Points on a hilly landscape, in no order, each with its height.
A ball rolls from a point to the lowest of its 2 nearest points, and stops where none of them is lower. Distance is the straight distance between rows; heights are no part of it.
K_423 (h 547): [-18 -10  17   7  -9  -9   1   0  11  -5   5  -7  -5  -6  11   4  -9   0
  -2  18  -5  -1  -7   7 -21  -2 -14   6  -5  -9   1 -14   2 -16 -27   5
 -18  -6]
K_572 (h 477): [ 13  10   6   4  13   7 -12   8  -3  -2   3  18   3  17  -7   8  15   9
  -2  -7 -18 -18   2  -8   5 -11  11 -12  -1   5  -5  -2  -6  15  23  -6
  14  -4]
K_135 (h 363): [ -5  19  22  20   4  -3  -7  11  -5  -8  20   9  -9   7  10 -15   5   2
   2  17 -17  -2 -13  -7  -5   0  -5  -7   9   4 -11  -2  -4 -10  -4   9
  -5 -25]
K_132 (h 144): [ -1   7 -12  -5   2  10  -5  -7   6  -3  -5 -16   1 -10  -1  12 -13 -18
  -2 -14  13  20  20   1   6   8  -4  -2   8 -11   1  25  20  -8  -6   2
   2   0]
K_535 (h 76): [ -5   6 -10  -3   3   7  -1  -2   5  -2  -1 -13   1 -11   4   2 -13 -13
   6  -5  17  16  13   0   7   9  -8   1   7  -6  -3  26  12  -9  -8   5
  -1  -5]
K_65 (h 575): [ 10  19  -4  -3   9  -4  10   7  -1   5   0   8 -12  19  -3   2   1   6
  12   9   7   1  13  -6  16   3   4 -16  -7  -3   3  19   1   0  11   2
  15   1]
K_758 (h 502): [-15  -6   7  -3  -6  -9  -8 -10   8  -6   1 -12   5  -9  -5   5  -6  -7
 -12   2 -10  -7  -8   6 -24  -3   4   3  -8  -2  -9 -23 -11   5  -5   3
  -3   9]
K_433 (h 497): [ -9   1  11   6  15  20  -9  -2  12 -13   1  14   9  -4  -5  12  17  -2
   1 -18 -16 -20   8   2  -4  -2   9   4   4   9 -21  -8   1  14  25   0
   8  -9]
K_980 (h 65): [ 14  11   1   4   7   4  -8   3  -6   2   1  15  -1  12  -3  -4  14   2
  10 -14  -4  -5  -3  -6  16   1   4   0   4   9   2   2  -4   3  21   0
   9  -7]
K_737 (h 299): [-10  11   6   6  -2 -13   2  10   5  -1  13  -7  -8  13  -5   1  -6   5
   0  30   1  -4   7   7   4   5  -9 -14 -11  -8  -2   7   3   0 -10   7
  -4  -2]
K_848 (h 272): [  7 -11  -9  -3  -5   2   1  -4  -9  -2 -16   8   5 -10  12 -10   2   0
   7 -23   7  20 -13   1   6  -1   1  27   9   7   8   8  -8  -6  14  -3
  -2   5]
K_153 (h 431): [  0   9   5   9  13  21  -3  -6  -1  -9  -9  24   8   0   2  -2  15  -3
  16 -23  -1  -4  -1  -1  11  14   1  16  16  16 -13  15  10  -8  24   2
   3 -16]
K_498 (h 509): [-15   0  16   2   0   1 -15 -13   9  -6  -1 -10   6 -14  -3   1  -3 -17
 -10   5  -7  -5   4  12 -20   2  -9   3   6   0 -27 -10   1 -12  -7  12
  -9 -11]
K_496 (h 599): [  8  12  -9 -12   4  -3  11  -5   1   4   1   3  -6  10 -14  16   1   4
   0   8   1  -8  20   1  11  -2  11 -24 -11  -7   7  10   1  13  13  -5
  20  14]
K_547 (h 655): [ 13 -13 -18  -9 -16  -9  17   5   1  13   4 -14   1   5 -13   6  -6   8
 -10  10   6  -4  -1   5  -9 -11   6 -10 -16  -4  20  -7  -9  16  -8 -10
  -1  21]
K_196 (h 490): [ -9   0  10   8  -8 -10  -1   8   8  -9   9  -5  -6   2   8  -1  -3   4
  -3  15  -7   0 -11   4 -17   0  -5   5  -3   0   0 -11  -4 -11 -17   4
 -13  -5]
K_852 (h 605): [  1 -29  -4   1  -7 -14  23  11  -3  13  -4  -5 -11  -2  12 -14  -7  10
   2   4  11   1  -8  -8   7  11  -8  -2  -8  -7  28  -7   6  -1 -32  -6
 -19   3]
K_362 (h 401): [-10  16  21  16   0  -8  -5  13   1  -9  19   0  -9   8   9 -10   3   4
   1  26 -12  -3  -5  -4  -5   2  -7 -10  -1  -1  -9   1  -1  -8  -9  11
  -7 -20]
K_20 (h 552): [  5   9  12   9   3   1 -13   7 -11   0  17  10   6   7  -3  -7   9   7
 -12   2 -25 -15 -10 -10 -11 -10   8 -16   0   6 -13 -16 -15   9   8   2
  10  -2]
K_355 (h 268): [ -2  10  -3  -4   7  12  -6 -13  11  -2  -2   5   6 -10  -5  10   3 -13
   1 -11   4  -3  22  -3  -3   8   3   1   2   3 -13   6  11  -1  10   1
  10  -5]
K_603 (h 396): [-12 -31 -13  -8 -10   1   9  -4 -15   4 -17 -10  -2 -18  25 -13 -16  -1
  -1  -9  18  12 -10  -4   5  -5 -10  19   5  -9  29  -5   7  -9 -23 -12
 -18   6]
K_760 (h 433): [-15  11  19  12  -2 -10  -6   9   5 -11  18  -5  -7   3   5  -3  -1   1
  -4  25 -12  -2  -1   2 -12   5  -9  -9  -4  -2 -11  -5   0 -11 -12  13
  -8 -16]
K_249 (h 227): [ 25   3 -14  -8  10   6  -3   6 -12  10  -3  17   6  10  -9   0  21  10
   9 -28  -1   9 -10 -16  27  -7   5   5   7   5  10  12  -4   6  27  -2
  13  -3]
K_668 (h 548): [ 15  12  -3   4  11 -12  12  23  -5  11   3   8 -11  26  -5  -7   1  13
   8  25   5   6   1  -5  24  -1   3 -23  -8  -6   6  18   0   9  -3   0
   3   5]
K_393 (h 550): [-21   2  12   1   8  10 -11  -9   8  -9   5  -1   5  -5  -3   9   9  -7
 -12 -16 -21 -22   6  -3  -9  -9   7  -6  -5   1 -23 -19  -3  16  11   6
  11  -5]
K_872 (h 468): [ 3  8 -2  0 -3 -5 -3  1 -1 -3  0 -3 -2  0  2 -4  3 -3  7  0  7  2  1  3
  8  3  1  3  2  5  3  3 -4 -4  5  3  3  0]
K_705 (h 137): [ -1  12   9  -5   8  -1  -4   1  -2  -4   9   5  -4  11 -12   8   3   2
 -13   7 -19 -18   5  -4   0  -9  15 -26 -13  -2  -6 -11  -7  16   7   2
  15   6]
K_873 (h 412): [ -4  13   3  12  19  23  -3  -6   3  -7  -5  21   0   0   1  -1   8  -8
  20 -15   5   0   2  -3   9  17   0  11  14  11 -16  20  11 -14  14   3
   0 -22]
K_669 (h 609): [ 12   6 -15 -18   1  -4  15  -3  -6   7   1  -3  -5   7 -16  15   1   5
  -2   5   1  -2  16   0  14  -5  12 -25 -10  -6  13   8  -2  17   9  -7
  22  20]
K_736 (h 151): [  1   2 -14  -6  -4   1   3  -1  -3  -5  -5 -13   1 -10   4   3  -8 -11
   4 -10  17  19   6   2   3   3  -2   8   9  -1   2  16   8  -9  -5  -1
   1   6]
K_778 (h 442): [ 25   5 -10 -11   7  -2  -6   7  -7  11   3   5   4  16 -11   3  12   7
  -2  -3  -7  -2  -1  -5  15 -12  11 -16  -2   3   9  -4 -14  10  10  -6
  13  13]
K_331 (h 211): [  0   9   0  -8   4  -5   1  -4  -1   2   6  -2  -4  12 -17  12   1   3
 -11  13 -16 -14   7   0   3 -10  16 -31 -15  -4   0  -7  -9  19   5   2
  11  14]
K_525 (h 394): [ 12   1  -7  -9   2  10  -2  -6  -9  -2 -11  10   7  -6   2  -1  11  -2
   6 -31   0   8  -2  -4  17   4   0  12  14  13   5  10   1   2  27  -4
  16   0]
K_59 (h 136): [ -1  18   2   4  13   4   0  -3  14   0   6   7  -6   6  -2   4  -9  -5
  12   9  11  -2  22  -5   6  17  -6  -6  -3  -8 -15  23  10 -10  -2   9
   3 -14]
K_799 (h 419): [ -2   8   1   4   7   9  -3  -3  -4  -5  -5   7  -1  -7   8  -6   1 -10
  16  -6  10   9   3  -3  11  11  -7  14  15  12  -7  13   3 -11   6   8
  -6 -16]
K_673 (h 277): [ 27   6 -19 -11  14  -1  -1   9 -11  15   2  16   6  19 -10  -2  23  11
   6 -15   4  11 -11 -21  32 -14   9  -3   4   3  11  13  -9   8  20   0
  11   2]
K_317 (h 228): [ 13 -15 -14  -5  -7   0   9   2  -7   2 -19   8   3  -9  14  -9  -1   5
   4 -23  14  19 -20  -1   7  -6  -1  26   5   0  18   2 -11  -4   6  -2
  -5   6]
K_717 (h 684): [  3 -13 -18 -10 -16  -8   9  -7   3   7  -1 -14   6  -9  -9   8  -9   0
  -6  -8  10   4  -2   4 -11  -5   8   0  -9  -3  17 -13  -7  16  -4 -14
   3  25]
K_134 (h 415): [  7   6   0   0   9  16  -3  -4  -5  -3 -10  21  10  -1   2   0  18   1
  14 -30  -1   0  -1  -3  15   6   4  12  14  13  -3  12   6   2  31  -3
  14  -7]
K_460 (h 328): [ -7 -29 -19  -9  -7   2   9  -1 -17  -1 -24  -7   0 -14  26  -7 -14  -3
  -3 -20  21  18 -12  -3   5  -7  -4  22   5  -9  34   7   8  -7 -10 -10
 -14   9]
K_354 (h 567): [ 18   4 -12  -2   2 -13  20  24  -7  15   5  -3  -8  21  -9  -4  -1  14
   5  20   6   7   0   1  21  -3   4 -20  -9  -6  11  16  -2  10 -10  -1
   3  12]
K_261 (h 197): [  3  11   7   4   6   6 -11  -2   2  -6   2   9   1   7  -2  -2  11  -1
   3  -5  -5 -13   2  -1   7   6   3   0   5  10  -4  -3   0   2  17   3
   8  -8]
K_738 (h 373): [ -6   4  18   9   1   3 -14  -4  -2 -11   5  -1   3   1   2  -8   5  -1
  -5  -3 -15  -7 -12   3 -10   3  -1   6   7  10 -15 -14  -6  -5   6   9
   1  -9]
K_712 (h 391): [ -2   3   0   4  -7 -13   6  10   4   0   9 -10  -6   9  -3  -4  -2   7
  -3  18  -4  -5  -6   7 -10   0   0  -6 -12  -4   7  -4  -5  -1 -11  -1
  -8   6]
K_989 (h 446): [ -8   1   9   7  -9 -12   3  14   6  -4  14  -7  -8   7   3  -3  -2   7
  -5  18 -10  -4  -8   2 -16  -1  -5  -3 -10  -5   3  -9  -2  -8 -19   3
 -11  -1]
K_58 (h 371): [-16 -11   0  -7 -15   2   1 -16   9   4  -8 -14  11 -19  -1  10 -18 -16
  -5   1  12  13   4  13 -22  -6  -3  10  -3 -10  -5  -8   9  -6 -15  -7
 -15  11]
K_25 (h 307): [ -7  19  23  18   4   3 -12   1  -5  -9  16  11  -4   7   3  -7   6   2
  -4  10 -17 -11  -8  -8 -11   1  -4  -8   6   6 -18 -10   0  -4   6   8
   4 -23]
K_511 (h 244): [ -7  14   9   7   3  -8  -3   9   7  -6  11  -1  -9  14   0  -3  -3   0
   5  23   1  -5   8   1   6  10  -4 -11  -3  -6  -5   6   3  -5  -2   9
  -3 -13]
K_421 (h 562): [ 10  13  -4  -1  10 -11  12  17  -5   8   1   6 -14  20  -1  -4  -1   9
  11  15  11   7   7  -6  22   6   2 -16  -8  -4   3  19   1   4   5   4
   8  -2]
K_860 (h 357): [-15  -6   8   2  10  27 -19 -22   6  -1 -13   2  16 -23  -1  -4   0 -18
  -6 -18  -5   2   9   6  -4   3  -1  16  15   3 -25  -2  10  -1  11  -3
  -2  -8]
K_634 (h 344): [ -5   3  -1   3  -7 -14   9  11   3   1  11 -14 -10  11  -4  -2  -5   9
  -3  27   2  -3   2  10   0   2  -4 -10 -13  -9   4   4   0   2 -12   0
  -6   5]
K_12 (h 333): [ -7   1   5   0   8  25 -14 -22   5  -1 -13   4  13 -20  -2   3   1 -17
  -2 -17   0   5  12   4  -3   4  -1  13  14   5 -21   6  15  -3   6  -1
   3  -8]
K_242 (h 700): [-11 -23   4   2 -15  -8   8   1   6  -1   2  -8  -6  -5   9  -1 -11   3
  -8  15   0  -8 -13   2 -11  -2 -11   3  -6  -7  22 -20   4  -6 -30  -2
 -14   3]
K_455 (h 510): [  2   4 -11  -3  -4 -13  10  12  -2   2   4  -9  -7   2   4  -6  -3   4
  10   9  13   9   6   0  10  11  -5  -6  -6  -2   7  13   1  -3  -4  -2
   2   2]
K_121 (h 696): [ -4  -5 -12 -11 -12  -5   3 -13   1   2   0 -16   7 -14  -7   9  -7  -6
  -5  -9   8   7   8   4  -9   1  10   2  -5   0   4  -6   0   9   2 -12
   5  20]
K_126 (h 695): [  8 -20 -20  -7 -22  -8  21   2  -2  12  -2 -16  -4  -5  -1   7 -15  10
  -5   1  21   1   0  -3  -6  -5  -2   3 -11  -7  27  -3   4  12 -17 -10
  -2  18]
K_257 (h 404): [-14  -6  14   7   8  22 -20 -19   6  -2 -11  -1  13 -17  -3  -6  -1 -17
  -5  -8  -8  -1   2  13  -9   3  -8  18  16   8 -25  -5   6 -11   6   3
  -9 -13]
K_366 (h 26): [  2  16  11   4  10  -1  -4   0   0  -5   9   9  -7  17  -8   8   5   4
  -9  14 -16 -18   9  -5  -6  -7  11 -26  -9  -1 -10  -4  -3  11  10   3
  12   1]
K_820 (h 632): [ -2 -32   2   1 -13 -12  18   3  -4  12   2 -11 -10  -6  11 -12 -11   9
  -3  10   7  -2  -6  -4   3   8 -12   1  -7  -7  29 -10   7   1 -37  -7
 -19   5]
K_274 (h 420): [ 11   6 -13  -9   1   1  -1  -3  -7  -1  -7  -2   2  -4   1   2   6  -4
   5 -21   5   9   6  -5  14   3   1   5   7   9   9  11   1   1  18  -4
  15   5]
K_536 (h 713): [ 10 -15 -21  -4 -16 -11  25  11  -5  11  -4 -17  -7  -1   1   4 -11  14
   4   2  19   6   0  -2  -2   0  -3   2 -11  -7  25   7   3   6 -16 -11
  -2  12]
K_861 (h 452): [ -5   4  13  10  13  24 -11 -11   5  -9  -9  21  10  -2  -1   0  15  -3
   8 -19  -5 -10   0   4   4  11  -1  12  17  14 -16   4   9  -4  21   1
   6 -11]
K_611 (h 336): [  8   0  -3  -3  -7 -11   8  10  -3   6  15  -8  -3  18 -11   2  -2   9
 -16  21 -12 -10  -7   4 -12 -12   6 -22 -13  -4   5  -9 -14   9  -9   1
   1  14]
K_752 (h 576): [ -5   6  12   5   5   5 -15   3  -6  -4  13   1   4   1  -2  -3   7   4
 -12  -6 -24 -14  -9  -4 -13  -5   7 -12  -3   5 -15 -21 -13  11   9   5
  10  -2]
K_965 (h 460): [-22 -14  11  -5  -9  -4  -9 -18  12  -2  -8 -15   9 -16  -3   8 -13 -15
 -12  -4  -5  -2  -7  11 -26  -7   2   9  -6  -3 -14 -22  -5   4  -8  -1
  -9   9]
K_131 (h 437): [ 20   9  -1  -4  17   7  -7   6  -4   1  -2  23   2  17 -14  16  17  12
   1  -7 -15 -13   9  -9  16 -12  17 -10  -3   4  -2   1 -13  17  24 -10
  15   4]
K_571 (h 512): [ 11  13  11   7  11   3 -16   6  -6  -2   8  13   0  14  -6   0  11   7
  -7  -3 -19 -17  -4  -9   0  -7   8 -13   1   5  -5  -6  -9   9  17   1
  11  -6]
K_61 (h 172): [ -5  18  17   9  13   7 -10  -1  -3  -7  11  13  -3  13  -4   6  10   3
  -6   7 -20 -22   5 -10 -14  -5   7 -20  -6   1 -22 -10  -4   7  14   5
  10 -11]
K_189 (h 408): [  5   0   1   5 -10 -14  18  19  -1   6  18  -7  -7  23  -8  -1  -7  14
 -13  28 -12  -8  -6   2 -10  -9   2 -19 -13  -8   7  -2  -7   4 -17   1
  -5  11]
K_185 (h 765): [ -3  -6  -4  -2  -7  -1  -2  -9   3  -5 -10  -5   5  -9   7  -3  -5  -3
  -1  -4   8   9  -5   8  -8  -3   0  20   3   3   2 -10  -4  -7  -2  -6
  -5   9]
K_45 (h 777): [ -9  -2   4   1  -8  -4  -8  -8   6  -6  -4  -8   4  -9  -2   1  -5  -9
  -1   5   3   3   1   9 -10   2  -2  11   3   1  -9  -9  -1 -10  -4   3
  -5   2]
K_748 (h 476): [ -7   2  12   6  16  23  -8  -6  12 -14  -5  18  13  -6  -3   7  16  -4
   5 -19 -10 -16   6   2  -3   5   5   8  10  11 -23  -1   7   8  24  -3
   6 -10]
K_555 (h 519): [  9  -4 -11   0  -3 -10   8  14   0   5  -5  -2  -6   3   6  -9   4   6
   9  -3   9   7  -9   0   4   0   1   8  -2   2  14   1  -8  -4  -6  -3
  -7   5]
K_98 (h 587): [ 12  16  -6  -7   8  -2  12   0   0   6   2   9 -11  20 -10  11   1   5
   6  12   4  -2  19  -1  16   0  10 -21 -10  -5   2  15   3   6  13  -1
  19  11]
K_995 (h 447): [ 3  9 -6 -4 -1  1 -2 -7  1 -1 -1 -5  2 -5 -1  1  4 -8  3 -7  9  3  9  1
  7  4  2  2  3  7  1  3  3  0  9 -1 11  3]
K_908 (h 573): [-16   4  10  -1   4   4 -11  -6   0  -5  11  -4   3  -4  -3   4   7  -1
 -13  -8 -25 -18   3  -4 -11  -7   7 -10  -8   2 -21 -23  -9  15   8   6
  13  -1]
K_891 (h 582): [-19 -18  13   5 -13 -12   6  -3  11  -3   4 -10  -6  -8   4   9 -14   1
  -5  20  -1  -5  -4   9 -18  -3 -17   6  -8 -13   2 -11   8 -14 -31   3
 -20  -2]
K_347 (h 546): [ 13 -11 -14  -1   1 -17  19  22  -4   9  -8   5 -10   1  10 -11   3  10
  11  -5  13  13 -12  -7   7   4  -1   5  -7  -5  20   6  -3  -4 -12  -6
 -14   3]
K_397 (h 325): [ 28  10 -12  -5  16   0  -5  11  -9  12   4  19   8  25 -12   0  20  10
   5  -7  -3   1  -9 -19  26 -16  11  -8   5   5   8   9 -10   9  15  -1
   9   3]
K_970 (h 171): [  9 -18 -17  -5  -4  -5  13   9 -10   3 -20   4  -5  -9  17  -8  -3   4
   3 -20  16  18 -17  -4   8  -5  -2  21   3  -1  24   6  -5  -5  -1  -4
  -8   5]
K_445 (h 297): [ -2   5  16   9   5   8 -17  -3  -3  -9   2   7   2   2   0  -7  13  -1
  -2 -10 -12 -12  -8   1  -4   3   0   4  11  13 -12  -9  -3   1  15   6
   5  -7]
K_148 (h 372): [ -3  -3  17   7   1  15 -19  -2  -6  -9   0   9  11  -1   2 -10  14   7
  -2 -18 -23 -10 -15   3  -3   2   4   6  17  13 -16 -10  -5   7  22   5
   4  -7]
K_88 (h 303): [ -4   1   1  -3   5  13 -10 -19   5  -3  -6   2  11 -17  -4   4   3 -13
  -3 -14   0   0  14   2  -3   4   0   7   9   7 -12  -3  11   2   8   0
   7  -1]
K_11 (h 250): [  3 -23 -19  -6  -6  -1  11   4 -12  -1 -23  -4  -3 -13  22  -4 -10   0
   2 -21  20  20 -13  -5   5  -4  -2  21   6  -4  30   9   2  -5  -7  -8
  -9   8]
K_964 (h 327): [-10  -6  -1   2  -6 -10   5   1   7  -3   0  -9  -2 -11   8   0 -10  -3
   7  11  11   8   3   6  -5   4  -7  12   1  -5  -1   1   5 -13 -17   0
 -16  -1]
K_914 (h 414): [-21 -18   5  -8 -12  -1  -3 -18   9   4 -11 -15  12 -20  -2   9 -18 -16
 -13  -1   7   4  -2  12 -25  -8  -1  12  -6 -10  -6 -20   2   2 -12  -5
 -14  10]
K_437 (h 384): [ 29   7  -7  -6  15   4  -9  10  -7   7   1  19   7  22 -16   7  19  12
  -1  -8 -12  -4  -1 -15  21 -17  16 -12   3   2   6   1 -15  14  15  -5
  13   6]
K_336 (h 730): [ -1 -16  -4   3 -13  -8   7   5   7  -1  -3  -4  -2  -3   8  -2  -8   5
  -5   6   5  -3 -12   3 -10  -2  -4   6  -6  -4  19 -16  -2  -4 -20  -4
  -9   5]
K_928 (h 338): [  5 -20  -8 -12  -7  17  -7 -16 -14  -5 -18   4  17 -14  14  -8   4  -2
   2 -35  -3  23  -9   2   1  -2   6  30  16   7   3  11  -4  -2  31  -9
  -1   7]
K_791 (h 308): [  6 -19 -10  -8  -8  11   0 -12 -13  -2 -21   8  13 -15  16 -10   1   2
   4 -29   4  22 -17   0   2  -6   3  34  10   5  11   9  -9  -6  25  -5
  -5   3]
K_542 (h 205): [  1  12 -14  -8   3   7  -1 -13   8   2  -1  -9   2  -6  -6  17  -9 -13
  -2 -13  10  12  26  -5   2   9   2  -9   1 -11   1  23  21  -1   4  -4
  11   3]
K_444 (h 440): [-11   6  23  12  -3   0 -12  -6  -4  -8  11   5   4  -6   5  -6   5   2
 -10   5 -21  -3 -15   1 -24   1  -4   4   1   9 -23 -25  -7  -3  -1  11
  -1 -11]
K_608 (h 370): [  5  -8  -3  -9   0  12  -6 -13 -11  -4 -13   6  12 -14   8  -4   9  -4
   3 -32  -1  13  -2   1   8   3   5  21  18  13   0  10   2  -1  24  -5
   9   6]
K_494 (h 559): [-15   7  10   1  -6 -11  -7  -5  11  -1  11 -13   1  -4 -11   3  -7  -8
  -6  19  -2  -5   9  12 -10   6 -11  -9  -5  -9 -15   1   7  -7 -11  11
  -8  -7]
K_238 (h 475): [-16   8  24  12  -1  -3  -8   4   5 -13  11  -1  -3  -5   6  -3  -2  -3
  -3  18 -10   0  -5   5 -15   3 -12   5   2   2 -17  -9  -1 -18 -17  14
 -13 -19]
K_685 (h 398): [ -6   5   2   1   8   4  -5   4  -2  -5  -2   3  -1 -12  11  -9  -4 -10
  16   3  11  13   3   3   7  13 -10  12  14   7  -8  15   4 -15  -6  10
 -13 -15]
K_129 (h 326): [-11 -13  -4  -5 -14  -2   3 -11   5   2  -8 -10   4 -16   4   8 -16  -8
  -2   7  16   6   0  10 -16  -4  -5  11   0  -9   3 -10   8  -9 -17  -5
 -13   8]
K_573 (h 668): [ -9 -31   4   4 -17 -10  12   2   2   5   4 -11  -8  -4   9  -9 -10   9
  -8  14   0  -6  -9  -1  -5   0 -12   1  -6  -7  28 -19   6  -3 -38  -4
 -16   4]
K_181 (h 463): [-15  -3  19   6   3   8 -17 -14   2 -11  -4  -3   8 -12   0  -4   2 -12
  -7   1 -12  -4  -2  11 -15   3  -8  16  12   7 -25 -10   0 -10   1   7
  -7 -13]
K_314 (h 368): [ -4  10   6   8   9  20  -9 -16  11  -2  -7   7   2 -10  -3   2   0 -14
   7  -3   5  -1  11   3   1  12  -5   8  12   4 -19  11  11 -12   2   7
  -1 -18]
K_569 (h 240): [  0  12  -8  -4   7  13  -4 -14  11   1  -2  -1   4 -10  -4  12  -3 -14
  -1 -12   8   5  24  -5  -2   7   4  -1   3  -5  -9  16  18  -1   4   1
  10  -4]
K_920 (h 528): [  4  -3 -12   1  -6 -16  19  21  -4   7   2  -9  -8   6   3  -7  -1  14
   9  12   9   7   4   1  11   8  -3  -4 -12  -6  12  13   1   1 -13  -6
  -6   7]
K_743 (h 190): [ -2  16   4   4  10  -3   1   4   8  -2   7   4  -8  13   0  -2  -5  -1
  12  20  10  -3  15  -3  10  13  -6  -9  -5  -7  -8  15   5  -6   2  10
   1 -13]
K_102 (h 751): [  2 -13  -5   1 -10  -5   4  -1   4   1 -10   0   1  -5   9  -3  -5   3
   0  -2   8   3 -14   5  -7  -3   1  16   0   1  15 -13  -7  -4  -6  -6
  -8   7]
K_251 (h 393): [  0  13   3   9  17  21  -6  -8   7  -3  -6  15  -4  -4   2   2   1 -12
  16  -8   6   2  11  -3   4  20  -5  11  12   5 -17  24  12 -15   5   8
   0 -24]
K_948 (h 295): [-11 -27  -6  -5 -13  -2   8  -8  -7   5 -12 -11   1 -19  19  -9 -15   0
  -1   3  13   6  -8   3  -1  -5 -11  18   3  -7  25 -13   7  -9 -25 -10
 -18   4]
K_99 (h 169): [ 18  10  -6  -2   8   3  -3   6 -10   8  -5  14  -1   9  -2  -5  17   4
  12 -21   3   7  -6 -10  23  -2   2   5   7   9   6  12  -1   3  24  -1
  10 -10]
K_691 (h 489): [  5   9  -7  -1  -7 -11   2   9   0   2   2  -5  -6   5   0  -8   2   3
   6   7   5   3  -4   3   5   4   0  -1  -3   0   5   3  -5  -4   0   0
   2   2]
K_545 (h 478): [ 20  10 -10  -6   6  -5   0  10  -6  10   4   4  -4  22 -10   0   8   7
   1   7  -1  -1  -2  -5  17 -11   9 -17  -3   0   8   4  -9   8   7  -2
   9   7]
K_351 (h 369): [ -9   2   4   1   0  -3  -3   0   6  -3   0  -5   0 -10   6  -4  -7  -8
   8  10  10   9   7   7   2   8  -9  10   8   1 -10   7   4 -17 -13   7
 -12  -9]
K_733 (h 241): [ -6  18  21  12   9   8 -13  -2  -4  -9  13  14  -2   8   0  -2   9   1
  -7   4 -20 -19  -3  -8 -15  -2   3 -12   0   7 -22 -12  -3   5  10   6
  11 -15]
K_130 (h 623): [ 12   0 -16 -15  -4  -6  10   1  -4   9   4 -11  -1   8 -17   6   3   5
  -4   8  -1  -2   6   3   8  -5  10 -20 -11   0  11  -2 -10  13   4  -9
  13  20]
K_309 (h 525): [-17  -3  13   3  10  15 -12  -6  10 -11   1   5   8  -9  -4   9  10  -6
  -7 -19 -17 -21   5   2  -7  -4   7   0   3   6 -22 -15   1  19  18   5
  10  -6]
K_175 (h 672): [ 12 -18 -22  -9 -20  -7  15  -1   2  12  -1 -14   6  -2  -9   8  -9   5
  -7  -2  14   0  -4   1 -11  -9   5  -3 -13  -3  24 -11  -8  16  -9 -14
   2  23]
K_875 (h 259): [-11 -18  -1   1 -11  -5   9  -4   4   0  -5  -8  -2 -11   9   7 -16  -1
   3  11  16   5   4   7 -10   0 -12  11  -2  -9   7  -4  10  -9 -25  -5
 -16   3]
K_133 (h 484): [-14   8  23  14  -3  -1 -11  -2   0 -11   9   3  -1  -6   7  -6   1  -2
  -7  12 -16  -1 -13   2 -22  -1  -9   7   5   6 -20 -20  -4 -15  -9  12
 -10 -16]
K_751 (h 574): [ 12 -24 -12  -1  -4 -16  26  18  -9  16  -8  -1  -9   0  12 -10  -2  11
   6  -3  13   7  -8  -8   8   8  -7   1  -9  -7  27   4   4  -1 -22  -7
 -17   4]
K_414 (h 537): [-15   5  12   0  -2  -2 -13 -13  15  -1   2 -10   4 -10  -9   2  -6 -16
  -8  10  -5  -6  10  12 -12   5  -8  -5  -1  -6 -22  -5   5  -8 -11  11
  -7 -10]
K_143 (h 280): [  4   8  -2  -5  -4  -9   3   4  -2   2  13  -8  -4  16 -16   4  -3   5
 -14  21 -13 -10  -1   4  -4  -7   8 -28 -11  -3   2  -5 -11  13  -3   1
   5  14]
K_468 (h 73): [ -1  13  -5   1   7   6   1  -2   8   0   2  -3  -3  -5   2   3 -13  -7
  10   0  15   9  19  -5   8  16  -8  -5   3  -8  -8  25  11  -9  -5   8
   3 -11]
K_66 (h 553): [ 14   0 -15  -1  -4 -14  15  20  -4  11   4  -6  -7  15  -2  -7   0  13
   5  14   7   4  -2   2   9  -3   4  -8  -9  -4  14   8  -7   3  -7  -4
  -3  10]
K_217 (h 111): [-13 -31  -2  -3 -18  -3   9  -9  -2   6  -6 -14  -4 -17  11   1 -21   1
  -2  10  16   4   1   6  -7  -4 -15  11  -1 -13  18 -12  15  -6 -32  -7
 -19   6]
K_482 (h 520): [ 22  14  -1   3  10 -11   5  18  -4  10   6   9 -10  29 -10  -3   3   8
   2  20  -3  -2  -4  -8  20 -13   8 -27  -2  -2   5  11  -7  10   0   4
   7   4]
K_86 (h 639): [ 16  -5 -18 -11 -10 -10  15   5  -3  11   6 -12   1  11 -19   5  -2   9
  -6   9   0  -1   0   4  -1 -10   8 -15 -14  -3  15  -4 -14  14  -4  -9
   4  25]

Where does a ball stop that starts at each point below?
K_189 => K_366
K_669 => K_668
K_414 => K_468
K_752 => K_980
K_799 => K_468
K_355 => K_468
K_196 => K_468
